The views of a scene show one set of named points, each view turned or mirrored, and shifted as a whole, with a little noise and some points left out.
In the rows, zero is written as 128.

Scene 1
View 1
(48): [111 120 126 138 100 149 113  67 137 138 170 125 142 155 105 162 192  97
 141 121 142 124 182 198]
(237): [ 76  44 122 144 108 110  45  72 116  96  72 199  28 200 115 131 137 160
  73  96 125 104 104 141]
(180): [ 84 102 105 139 114 114 127  68 130 104 157 139 110 134 191  97 205 119
 113 130 173 167 145 137]
(213): [108 135  96 153  74 134 159  87 136 129 195  97 149 124 162 131 196  91
 147 122 158 139 180 169]
(57): [ 89 113  80 148  90 112 159  71 137 120 194 107 133 104 202  90 205 103
 133 141 185 188 163 147]
(175): [ 89  65  76 167  52 105 102  99 118 116 124 147  53 161 132 125 121 136
 101  97 132 113 131 149]
(27): [118 124  94 170  36 139 136 114 125 130 161 106 119 160 112 166 143 100
 137  88 117  76 173 175]
(103): [107 160 114 151  82 137 173  95 132 109 193  91 168 127 198 125 221  87
 147 111 162 126 182 145]
(206): [104 167 153 149  96 145 152 104 124  78 153 115 158 166 202 139 226  95
 131  85 143  78 166 116]
(41): [108 132 127 157  68 141 130 105 123 105 144 123 125 173 144 156 176 106
 126  85 124  72 164 150]
(168): [ 99 113 110 154  75 126 125  96 125 109 146 128 109 158 155 136 173 113
 119  99 138 106 152 146]
(166): [107 141 100 166  52 132 161 114 125 106 171 100 133 144 178 134 177  98
 136  91 141  95 169 138]
(15): [116 124 158 140  99 161  85  80 127 121 129 146 126 199  80 193 177 104
 127  91 109  62 170 189]
(172): [ 82  67 170 135 127 131  31  75 110  74  48 210  43 234 112 158 159 154
  68  74 106  55 109 129]
View 2
(180): [175 147 113 136 171 100  61 210 127 175 105 153 127 157 133 122 150 152
  65 138 116  96 149 148]
(15): [119 113 106  40 144 119 163 120 158 102 139 181 107 113 164 169 128 152
 123 146 142  95  78 134]
(168): [150 141 119 126 159 127 101 165 155 140 111 140 115 123 136 151 162 141
  96 147 133  92 104 153]
(48): [139 128  94  70 153 104  95 166 123 153 146 193 111 125 179 165 145 131
  94 161 139 100  79 129]
(206): [126 140  81 142 159 123  90 143 109 142 104 155 156  97 153 169 175 199
 128 103 118  86 129 200]
(237): [176 126 176  71 162 118 187 167 228  90  95 114  83 180  81  93  99 142
  73 145 130  93 149 107]
(27): [131 136 114 118 149 146 112 142 164 133 129 142 100  89 154 188 180 112
 113 175 155  95  43 149]
(166): [141 148 102 164 160 140  77 162 135 153 107 135 129  97 144 172 193 148
 109 143 136  92  92 178]
(103): [140 150  73 156 163 119  38 177  90 182 120 169 146  99 173 176 192 157
 104 134 127  93 101 184]
(213): [147 148  87 137 160 118  44 186 106 183 129 169 123 111 172 171 183 127
  89 160 135  99  81 156]
(175): [176 145 164 131 164 143 129 179 209 127  99 101  81 148  93 127 153 103
  73 175 144  96  98 121]
(57): [176 159  97 167 173 104  14 226 100 208 114 159 129 143 152 141 179 131
  61 154 123 101 122 153]
View 3
(57): [105  60  29 113  30  70 137 144  67  92 136  88 108 123 143 190 118 132
  80  97 172  74  71 110]
(180): [ 94  74  70 108  43  93 140 132  82 109 118 125 108 115 122 180 119 123
  98  64 152 102  88 106]
(213): [120  90  42 113  67  90 125 155  67  93 134  63 124 161 139 167 125 130
  89 138 132  74 105 116]
(166): [135  93  55  80  72  68 137 140  80  78 108  85 122 151 124 148 131 134
 103 143 116 124 132 141]
(206): [135 104  68  71  92  92 182 172 108  66  65  99 118 177 106 139 168 111
  91 115 103 119 142 146]
(48): [ 96 118  89 136  97 142 109 150  71 128 135  79 135 181 129 155 121 120
 103 117  99  68 124  93]
(172): [ 79 143 204  91 111 153 115  81 110 160  75 199 132 115  71 124 105 114
 167  29  53 196 174 111]
(41): [125 120  94  91  98 103 128 135  85 101 102  96 133 165 114 135 128 126
 118 133  85 129 151 132]
(175): [108 104 115  95  66  82  77  72  63 136 140 129 132  99 119 149  76 148
 150 114 104 169 136 122]
(15): [101 150 137 120 132 161 109 142  88 137 108 100 148 193 107 126 128 114
 127 117  52 110 167 104]
(168): [115 103  90  97  78  95 120 124  80 108 114 107 126 141 118 151 116 131
 118 114 106 127 131 123]
(103): [129  83  29  96  68  80 160 175  81  69 106  66 115 173 132 163 150 121
  75 133 136  73 105 130]
(237): [ 75 122 176 104  81 130  88  62  88 166 114 188 129  87  91 145  78 130
 166  41  85 186 146 103]
View 4
(103): [159 127 136  78 130  89  77 124 131 144 173 114  78 127 123  90 137 169
 156 187 158 120  96 131]
(172): [140 147 136 140 206 149 226 136 204 116  17 157  42 104  78 228  95  99
  93  72  52 189 172 102]
(213): [182 125 153  94 129  70  85 114 144 164 168 148  89 130 138 110 143 163
 136 177 141 122  89 121]
(41): [174 140 121 121 152 111 132 138 163 142  95 158  67 120 102 133 112 154
 136 171 130 124 134 103]
(27): [214 135 126 139 136  87 125 137 164 165  87 198  85 131 123 130 116 159
 132 190 138 103 127  84]
(15): [148 156 125 151 167 114 147 126 194 164 101 222  50  98  71 177 110 171
 102 160 103 123 152 113]
(237): [177 128 164 130 188 112 213 123 193 133  31 155  69 122 126 222 115  82
  88  66  48 196 139  91]
(180): [155 115 178  68 153  81 120 106 145 138 155  92  83 129 148 144 148 116
 124 109 102 178  85 133]
(206): [130 142 112  88 154 130 112 140 141 116 135 102  53 113  86 104 113 164
 160 173 150 131 130 132]
(166): [190 128 128  98 139 100 111 138 140 134 113 121  81 135 128 102 122 148
 155 178 149 122 111 103]
View 5
(41): [126 108 117  99 140  93 207 120 155 140 156 108 162 122 137 130 123 125
 131 143 109 127 130 158]
(103): [144  67 129  94 124 124 155 102 179 178 170 142 154 155 165 120 156  42
 106 104  99 154 132 161]
(237): [151 108 135 101 136  45 218 150  57 116  55  99  85  73 134 158 110 246
 114 182  82  77 107 132]
(172): [154 143 127  86 163  32 236 161  80  85  56 122 108  79  86 158  75 242
 122 196  80  57 136 136]
(180): [169  52 150  96 116  99 147 118 114 172  99 144  93 125 170 136 159 105
  84 121  76 126 117 142]
(57): [160  29 150 106 101 121 130 104 131 196 130 134 104 140 202 127 184  67
  83  99  84 155 107 149]
(213): [132  62 141 116 102 119 157 107 166 169 161 107 147 145 178 115 167  68
 114  97 104 178 115 162]
(27): [102 102 116 118 118 100 217 112 154 143 177  65 175 116 164 122 136 140
 148 134 126 154 110 161]
(168): [136  86 127 100 129  95 191 117 132 155 136 109 135 117 158 132 137 132
 118 140 101 124 118 151]
(15): [119 143 141 118 127  67 216 148 163  80 120  86 166 124  93 120 102 159
 151 136  97 156 140 160]
(166): [130  76 110  90 135 114 188  99 155 179 174 120 155 128 173 130 145  91
 117 133 113 124 121 155]
(48): [132  99 161 127  99  88 173 136 161 113 120  88 144 138 135 113 144 117
 130 106  90 187 126 159]
(175): [127  78 120 108 121  83 210 116  81 161 121  75 115  83 187 147 143 201
 122 162 109 108  89 142]
(206): [151  97 114  73 159 106 182 116 179 156 160 167 161 147 124 131 119  63
 108 132  97 110 154 159]

Which points are out of place in each view (at most two, in the order of its rows)? Write none if all are in place.
view 1 | (166)
view 2 | (175)
view 3 | (206)
view 4 | (180)
view 5 | (213)

Scene 2
View 1
(286): [145 141 127  95 130 139 121  93  64 122  98 133  92 142 144 123 128 131
 120 160 122 123  98 154]
(79): [127 133 125  90 133 142 129 125  84 121  73 102  88 154 141 120 151 145
 125 118 149 138  88 173]
(295): [159  70 109 105 145 174 165 138  79  95  56 161 126 151 109  92 110 168
 109 123 111 134 101  81]
(12): [192  61 131  78 158 147 160 115  56 105  84 168 111 132 159 129 167 124
 174 142  86 131 172  70]
(313): [127 144 133  86 124 131 109 128  92 123  96  91  82 145 150 138 182 121
 149 124 153 137 116 182]
(177): [132 120 124 116 104 158  98 150 121  93 123 125 118 130 100 124 162 117
 148 139 142 133 144 112]
(240): [176 107 137  85 135 135 119  98  64 111 122 155 101 121 158 144 172  98
 176 171  96 124 174 103]
(315): [157  99 121 105 129 158 130 126  85  99  96 152 116 136 119 114 135 133
 136 146 113 130 131  95]
(307): [176  71 127  70 167 146 172 116  51 116  55 147  99 150 167 119 157 145
 151 120 102 137 131 109]
(209): [136 130 122 118 109 158 103 125 100 100 117 140 115 132 102 116 129 126
 123 158 128 125 119 117]
(20): [122 113 118 102 124 158 130 160 113 106  71  97 103 155 115 112 158 150
 128  98 159 145 100 148]
(198): [145 119 129 105 112 147 100 136 105 101 125 130 110 126 120 133 173 108
 162 149 130 131 158 114]
(17): [111 142 120 124  92 158  83 158 136  95 122 104 112 135  88 122 158 121
 136 133 163 135 122 140]
(162): [162  85 130  91 134 151 130 142  92  99 100 139 111 131 134 130 179 118
 171 131 120 136 167  94]
(5): [159  70 123  86 146 156 154 154  91 101  69 131 110 145 135 120 175 139
 162 104 126 143 146  98]
(291): [150 124 130 116 102 152  85 127 108  94 149 149 118 114 110 135 162  94
 163 172 119 124 173  93]
(292): [162  90 122 114 118 163 116 139 101  87 121 164 129 122 105 120 150 115
 156 156 110 128 167  65]
(21): [132 106 120 104 122 159 123 156 112 100  88 115 110 145 111 116 158 139
 139 115 147 140 120 125]
(188): [116 156 120 109 113 147 107 121  95 117  94 106  94 151 119 115 127 142
 105 138 153 131  74 176]
(84): [161  79 125  93 137 154 139 145  91  99  91 140 113 135 131 124 173 126
 166 125 120 137 157  91]
(72): [179  78 135  72 153 137 147 119  63 112  90 145  99 134 167 139 187 114
 183 135 102 134 174  98]
(222): [166  84 129  92 135 151 131 136  87 100 101 146 112 132 135 129 172 119
 169 136 113 135 166  89]
View 2
(17): [146 164 119 125 105 144 145 137 113 145 140 120 194 163  96 132 113 112
 158 200  78  86 108 142]
(12): [153 120 105  84 129 143 107 119 208  68 122 129  71 137 173 167  77  91
 111 159 152 127 129  95]
(315): [138 154 129 100 111 146 116 133 154 109 140 136 127 147 139 163  92 111
 111 162 134  97 115 111]
(72): [155 107  97  95 130 143 114 119 205  68 111 124  92 124 160 144  84  85
 131 181 128 130 137 107]
(295): [120 158 139  91 123 148 117 146 125 120 160 155  84 145 139 194 121 106
  90 117 154  84 127 107]
(209): [134 168 138 114  97 149 119 133 138 124 141 132 172 150 122 146  89 125
 119 180 117  86 107 120]
(240): [155 127 112 102 109 146 102 114 214  70 110 120 136 130 161 131  55 107
 124 201 130 123 119 103]
(292): [162 167 109  94 110 142 125 115 176 108 140 118 127 190 147 170  70 113
 127 175 128 107  90 107]
(286): [115 140 151 119  98 153  99 143 152 101 127 147 167  93 132 126  92 120
 102 180 129  90 137 115]
(198): [157 145 107 111 110 144 129 122 166 106 125 115 160 157 129 136  84 105
 146 202 101 109 111 124]
(5): [149 121  99  96 138 141 135 134 153 101 132 131  84 142 138 166 123  81
 138 156 119 114 138 118]
(84): [154 131 100  96 129 141 129 125 169  97 130 123 102 152 142 161 101  91
 137 169 119 115 125 115]
(79): [112 121 135 126 115 150 121 153 116 115 125 149 156  83 109 123 135 100
 129 174 103  89 158 134]
(222): [157 132 101  96 123 143 125 121 180  91 126 121 109 154 149 156  88  95
 135 176 122 117 119 112]
(20): [126 134 118 119 125 144 144 153  99 135 139 141 138 124 100 146 150  92
 145 165  94  88 145 138]
(313): [130 111 119 131 115 147 126 144 138 106 112 132 174  89 109 103 122  95
 153 207  84 104 153 139]
(21): [140 141 112 110 122 142 138 138 127 124 138 132 133 145 115 151 124  96
 143 171 102  97 129 130]
(177): [154 160 113 113 109 143 138 128 141 127 137 118 166 171 117 145  96 109
 148 192  96  97 104 128]
(291): [166 165 112 108 100 146 123 112 181 106 129 107 174 181 137 140  57 119
 140 209 108 107  88 115]
(162): [159 131  98  98 127 141 130 122 177  94 125 119 110 155 143 154  93  91
 142 181 116 119 121 114]
View 3
(84): [102 150  93 123 133 138 121 137 149 157  97 148 149 168 116  96 144 127
 182  75 138 139 148 137]
(162): [105 145  93 136 141 142 120 135 147 161 104 151 153 169 126 104 142 139
 184  75 126 143 150 138]
(209): [136 140 116 103 164 150 128  89 136 171 101 137 143 112 155 115 131 136
 170 121 133 161 165 163]
(12): [ 47 167  82 130 102 120 102 151 167 148 116 139 139 192  96  90 144 158
 199  64 142 153 163 154]
(188): [162 147 120  89 152 146 136  82 104 159 107 138 119  60 143 117 160 107
 130 127 171 153 150 176]
(315): [103 151 104  98 141 136 120 109 151 162  98 133 142 141 129 100 131 138
 184 104 140 158 167 158]
(313): [160 148 103 145 140 147 132 120  93 151 129 162 121  91 130 123 184 112
 124  86 160 134 127 158]
(286): [116 158 113 112 132 134 117  97 119 154 133 136 113  83 134 119 158 146
 148 117 163 168 163 191]
(292): [103 137 102 120 160 147 120 116 164 171  93 140 165 173 146 105 115 152
 204  96 107 156 168 142]
(177): [152 130 109 122 172 158 136 107 133 172  91 152 159 134 155 114 133 124
 172 101 118 143 149 137]
(295): [ 83 164 101  43 123 125 123 106 168 158  67 113 137 142 102  74 121 110
 190 113 176 153 176 159]
(17): [186 124 117 114 187 165 146  94 115 174  87 154 157 105 164 119 141 104
 151 111 127 137 140 136]
(20): [158 147 105  82 146 146 143 112 118 155  78 146 135 106 119  96 158  77
 142  96 174 125 135 138]
(307): [ 66 176  86 107  92 117 109 142 148 140 113 135 119 151  83  87 161 130
 172  73 178 146 155 164]
(72): [ 75 160  84 158 111 129 107 154 144 147 129 154 135 174 105 104 160 153
 179  58 139 146 147 151]
(198): [136 134 104 145 160 152 125 117 131 166 112 155 152 142 150 120 142 140
 171  89 115 148 147 144]
(79): [143 158 107 101 129 137 132 108 105 147 112 144 114  81 117 108 174 101
 129 101 184 140 140 166]
(21): [146 143 104  98 150 147 137 114 130 160  83 146 146 127 127 100 146  97
 159  94 152 132 142 138]
(291): [130 127 109 153 176 157 122 108 142 176 115 153 164 151 168 128 126 165
 187  99  92 160 160 149]
(240): [ 84 152  95 170 129 135 103 132 140 156 145 153 138 156 134 122 151 182
 181  79 117 164 159 167]
(5): [102 155  87 109 123 135 126 142 148 152  87 147 145 166 100  85 150 108
 175  68 157 129 141 133]
View 4
(286): [133 154 159  93 143 112 137 179 116 100  91  91 127 136 170 155 152 157
 151 191 167 105 110 106]
(307): [156 147 182 121 144 155 159 201 102 119 101 120  98 148  77 160 160 190
 156 170 145  81 159 111]
(188): [112 146 158  86 159  88 144 193 103  89 102  72 150 114 191 111 156 153
 115 204 149 112 104  84]
(209): [127 175 163  99 153  97 147 151 135 108 111  94 109  89 159 108 148 130
 131 167 147 111 110 106]
(17): [100 166 146 119 164  64 150 162 129 105 135  86 135  76 160  87 157 118
  75 164 132 120 105  87]
(162): [136 165 158 144 147 117 156 164 134 128 128 124  96 112  81 143 158 143
 115 137 139 101 141 113]
(291): [126 187 141 134 142  89 144 122 166 126 129 117  92  86 130 138 146 102
 118 128 156 121 108 123]
(198): [122 170 142 137 147  92 146 150 144 121 130 112 110 101 121 138 154 121
 105 142 146 114 117 110]
(240): [147 168 143 142 129 124 140 148 150 128 114 132  93 138  98 196 152 135
 145 133 167 106 126 133]
(315): [143 174 177 107 151 123 156 159 130 116 108 107  90 100 119 118 149 148
 147 160 145 100 133 111]
(12): [163 169 174 138 135 155 159 165 132 134 110 138  69 134  57 173 153 164
 161 135 150  88 157 130]
(313): [107 134 132 133 148  85 139 198 108 103 121  95 157 144 145 165 165 149
  86 178 149 112 111  94]
(295): [157 171 211  85 163 149 175 182 103 113  96 101  77  91 107  78 150 181
 166 180 130  81 158 100]
(177): [117 172 152 125 157  84 153 152 138 115 133 102 112  81 132 105 152 121
  97 149 136 115 116 100]
(20): [112 144 168 111 168  96 162 207  92 102 123  86 137 103 130  88 163 165
  88 187 120 100 134  76]
(5): [138 155 174 136 156 129 168 191 109 124 124 118  98 116  68 123 162 169
 113 153 124  89 158 101]
(222): [140 168 161 141 146 122 157 160 135 129 124 126  89 112  82 145 155 144
 125 137 140  99 141 117]
(21): [119 157 166 119 163 100 161 185 110 111 126  98 121  97 121  97 160 151
  98 167 126 103 133  89]
View 5
(177): [105 141 117 107 128  72 119 109 120 151 144 164 117 124 151  53 170  99
 137 144 145 121 143 110]
(84): [126 130  93 124 159 121 128 115 106 130 118 190  97 104 157  85 177 102
 130 129 122 110 168 143]
(162): [117 127  95 122 152 123 127 116 114 132 126 194  97 104 161  73 175 101
 129 133 124 114 178 143]
(240): [101  98  92 124 168 145 146 112 119 131 147 208 100 120 186  31 169 111
 111 110 161 115 206 148]
(20): [144 140 130 130 118  71 131  75  88 133 105 157 132 110 119  78 160 119
 148 116 111 126  97 136]
(222): [118 126  91 122 161 125 129 118 112 132 127 194  97 107 164  75 177 101
 125 130 131 109 179 141]
(188): [133 114 141 129 123  61 148  56  85 142 126 148 153 142 128  32 151 133
 134  84 163 126  89 122]
(295): [156 134  84 132 200  97 132 107  70 129  88 162 108 124 134 133 187 108
 119  89 157  81 113 116]
(79): [143 110 134 139 125  90 153  56  80 127 111 166 142 120 129  46 151 135
 137  84 131 129 106 150]
(17): [108 146 136 105 103  46 118  90 118 157 145 148 134 129 138  38 161 104
 147 145 142 132 116 105]
(292): [102 140  86 104 172 101 115 139 123 150 142 179  94 123 172  78 186  86
 121 145 163  99 178 106]
(209): [113 126 114 112 153  71 131  99 104 150 141 158 126 141 151  51 169 108
 125 113 179 111 130 103]
(307): [152 103  87 148 184 151 153  93  76 110  92 201 101 103 151  95 173 123
 118  81 127 101 159 170]
(72): [123 106  86 133 166 157 143 109 107 118 122 215  92  98 173  65 173 111
 119 114 122 113 199 169]
(12): [129 109  70 133 197 163 140 124 101 118 113 212  82 103 175  92 183 105
 110 105 139  95 200 158]
(315): [125 125  95 121 174 102 132 108  97 137 122 173 109 127 154  81 177 106
 120 108 163 100 147 121]
(5): [140 133  94 133 155 121 129 108  96 122 101 189  99  95 145 102 176 107
 134 123 104 109 153 153]
(21): [132 140 118 122 131  80 126  91  98 139 117 164 121 113 135  76 168 109
 141 125 124 120 121 128]
(291): [ 85 129 104 101 147  93 122 124 135 156 165 179 108 130 178  33 174  93
 122 145 170 117 183 106]
(313): [123 107 141 132 100  97 149  57 102 130 131 179 139 115 140  15 147 132
 142 105 118 145 132 159]
View 6
(177): [141 112  79 155 113 149 102  84 123 151 132 121 113 118 104  92 134 101
 117 196 143  88 160 152]
(292): [138 104  58 182 133 141  94 119 144 135 130 160 113 116 140 121 131  95
 118 179 168  87 184 137]
(286): [149 159 113 154  85 171 156 130 103  99 135 137  83 133 110  86 131  78
 121 147  99  64 142 131]
(315): [140 128  77 167 130 156 130 125 115 123 138 146 104 125 139 115 136  91
 105 157 145  72 167 132]
(295): [141 143  65 164 166 165 162 126  83 129 152 133 103 129 169 139 153  96
  64 130 164  50 162 112]
(21): [133 118  89 134 136 161 134  92  87 147 146 114 121 125 117  97 144 100
  98 179 134  75 151 154]
(240): [130 103 100 167 110 150 112 163 142  92 130 195 111 120 130  97 114  68
 157 169 121  92 179 156]
(20): [132 128 100 117 140 170 154  83  63 153 151  94 121 130 109  88 151 101
  89 177 122  68 138 157]
(84): [122  95  84 147 155 153 122 133 106 127 144 159 131 120 143 109 135  88
 117 173 144  83 173 160]
(17): [145 125  87 143  97 153 108  56 110 165 131  91 109 121  80  78 139 109
 112 205 131  86 144 155]
(12): [118  94  84 162 163 155 129 183 118  94 145 204 128 121 173 125 125  70
 128 147 145  80 187 151]
(162): [121  90  86 148 146 151 114 134 114 126 141 164 132 118 138 105 130  86
 127 179 142  88 175 165]
(222): [123  94  84 155 145 150 115 139 118 122 141 169 127 119 142 108 130  84
 126 174 143  87 177 158]
(198): [135 104  89 155 111 148 102 109 128 133 131 145 116 118 108  89 127  91
 135 193 131  93 165 160]
(188): [154 165 112 135  83 175 160  84  83 131 139  91  86 134  86  77 143  93
 101 164  99  62 126 134]
(72): [114  86 101 144 150 156 128 174 111  98 144 195 134 123 151 103 123  70
 143 163 126  87 179 169]
(209): [151 142  80 169  97 154 122  95 123 135 129 123  90 124 108  99 136  97
 109 172 136  74 155 129]
(79): [137 145 122 118 111 178 171 110  65 122 148 112 106 134 105  78 142  86
 106 161  93  64 132 153]
(5): [116  94  87 131 173 160 139 134  83 132 154 151 139 122 151 113 140  89
 105 166 142  77 167 164]
(307): [119 115 103 135 165 171 167 175  78  94 156 176 123 129 165 116 136  72
 109 134 123  64 166 149]

Which points are out of place in each view (at most two, in the order of its rows)? Write none if all are in place.
view 1 | none
view 2 | (286), (21)
view 3 | (162), (12)
view 4 | (240), (313)
view 5 | (292)
view 6 | none

Scene 3
View 1
(53): [124 101  76 129 128 101 102 158 136 113  93 160 181 144 152 206 139 123
  90 114 132 138 145 103]
(153): [114  66  88 191  73  88 146 146 203  64  81 156 193 129 179 163 131  96
 141 109 125 133 141 162]
(88): [137  95 115 145 125  98  94 165 152 135 106 158 142 170 145 209 132 131
 117 131 124 117 142 112]
(35): [128  77  77 159 105 105 148 151 184  80  74 163 202 139 157 184 138  99
 109 113 122 122 145 152]
(178): [126  63 139 168 104  98 131 153 202 104  85 169 153 183 144 175 142  92
 135 132 110  87 144 170]
(145): [119  61  65 167  93 107 177 142 207  50  54 168 233 129 161 163 145  74
 108 105 117 117 147 181]
(36): [128  91 101 174  96  88 103 160 166 111 108 149 152 144 169 194 123 131
 137 122 131 139 139 119]
(121): [176  94  88 147 140 130 140 173 171 131  88 160 174 161 132 232 121 136
 105 137 117 104 145 132]
(100): [141 102 106 142 129 101  91 167 144 139 109 156 145 164 145 217 128 139
 112 130 128 124 143 102]
(42): [106  98  91 155  98  77  84 154 143 107 108 150 158 136 174 187 133 127
 120 111 138 154 141  99]
(170): [120  62  51 149 104 115 189 139 202  43  42 175 255 127 153 166 153  65
  86 101 115 113 149 183]
(127): [145 111  92 145 127  99  84 171 133 142 116 149 144 149 155 226 119 155
 113 127 134 143 141  85]
View 2
(36): [149 127 140  95 128 177 169  98 170 132 135 122 160 144 141 112 106 147
 128 192 125 112 145 152]
(121): [148 118 185  69 104 145 174 118 124 135 147 134 124 102  95 135 113 160
 102 190 105 141 118 152]
(145): [138  79 187  50 134 189 226  64 194 197 134 104 144 131  55  55  54 164
  83 214 119 112 144 142]
(53): [132 126 158  95 105 152 139 102 163 157 130 112 122 130 109 108 119 186
 111 176 149 125 147 137]
(100): [142 140 156  97 108 144 146 122 142 125 144 130 137 130 138 126 128 161
 130 168 133 127 140 139]
(35): [140  98 176  65 126 176 199  83 175 171 137 114 142 129  82  82  79 162
  97 202 122 118 140 144]
(127): [144 142 140 109 105 151 124 116 145 121 131 124 133 129 145 144 139 169
 128 176 137 127 138 150]
(170): [131  69 202  39 128 184 227  62 191 214 134 100 128 122  29  47  49 178
  68 214 122 118 141 138]
(42): [138 131 131 108 123 175 144  92 186 146 127 110 150 152 140 101 114 167
 128 181 150 107 159 141]
View 3
(153): [158 126 143 206 155 164 119 145 134 159 176  75 115 177  81 156 179 130
  85 124 126 128 172 140]
(88): [134 135 136 111 128 125 100 134 139  81 152  86 119 130 115 138 141 126
 148 164 131 123 145 131]
(36): [131 139 145 136 148 143  94 154 147 111 159  82 131 156  85 135 148 128
 122 154 123 126 154 138]
(121): [126 123 116 167 129 122 120 130 146  71 171  85 122 112 128 166 153 117
 153 192 158 157 169 129]
(35): [147 122 122 192 142 155 134 133 113 136 175  77 114 149 108 172 177 133
 119 140 138 140 174 132]
(145): [161 115 117 233 146 171 152 127  97 168 184  73 102 160 110 187 198 138
 100 120 139 141 185 133]
(53): [112 137 115 119 136 149 123 147  97 108 154  85 132 131 109 162 153 145
 166 155 127 138 159 130]
(42): [119 145 137 108 149 156 101 161 115 125 150  84 139 158  80 139 147 144
 139 140 112 121 150 137]
(170): [160 110 102 248 142 174 171 119  77 172 187  71  98 151 124 205 208 141
 111 118 147 150 194 129]
(178): [187 118 150 176 123 126 112 103 153 107 167  78  84 147 128 140 166 114
  97 134 137 107 152 131]
(127): [100 145 128  94 141 133  92 160 137  77 150  89 147 128  95 140 131 132
 167 181 130 140 150 134]
View 4
(35): [140  77 139 161  93 145 138  82 151 155 137 126 133 174  78 178 162 156
 115 165  96 116 152 127]
(153): [ 91  77 159 162  86 126 141  95 139 170 150 144 137 173  69 199 180 148
  94 172  89 102 147 129]
(178): [102 112 143 134  33 152 170  88 140 162 116 122 124 188  74 153 169 149
  99 149 138 134 166 144]
(121): [165  93 110 136  66 152 131 103 151 128 122  99 122 159  88 138 134 220
 137 153 129 148 144 133]
(88): [149 138 126 110  61 124 142 100 131 122 140  85 121 152  93 139 121 183
  99 167 144 127 142 135]
(100): [159 137 122 110  70 121 135 103 131 116 145  79 120 145  97 137 111 193
 101 170 142 127 137 133]
(53): [183 119 125 133 104 126 127  84 140 119 152  86 129 149  97 155 115 165
 105 175 115 112 139 125]
(36): [117 120 141 122  74 106 133 113 127 135 157 105 128 147  86 166 135 189
  90 178 124 113 132 132]
(127): [164 138 121 107  84 105 121 113 127 106 158  75 123 131 100 143 102 210
  99 178 136 119 125 128]
(145): [132  51 149 189 105 159 141  67 161 174 134 149 139 189  69 196 186 130
 121 161  74 109 161 125]

Which points are out of place in each view (at most two, in the order of its rows)? Write none if all are in place.
view 1 | (145)
view 2 | none
view 3 | none
view 4 | (36)
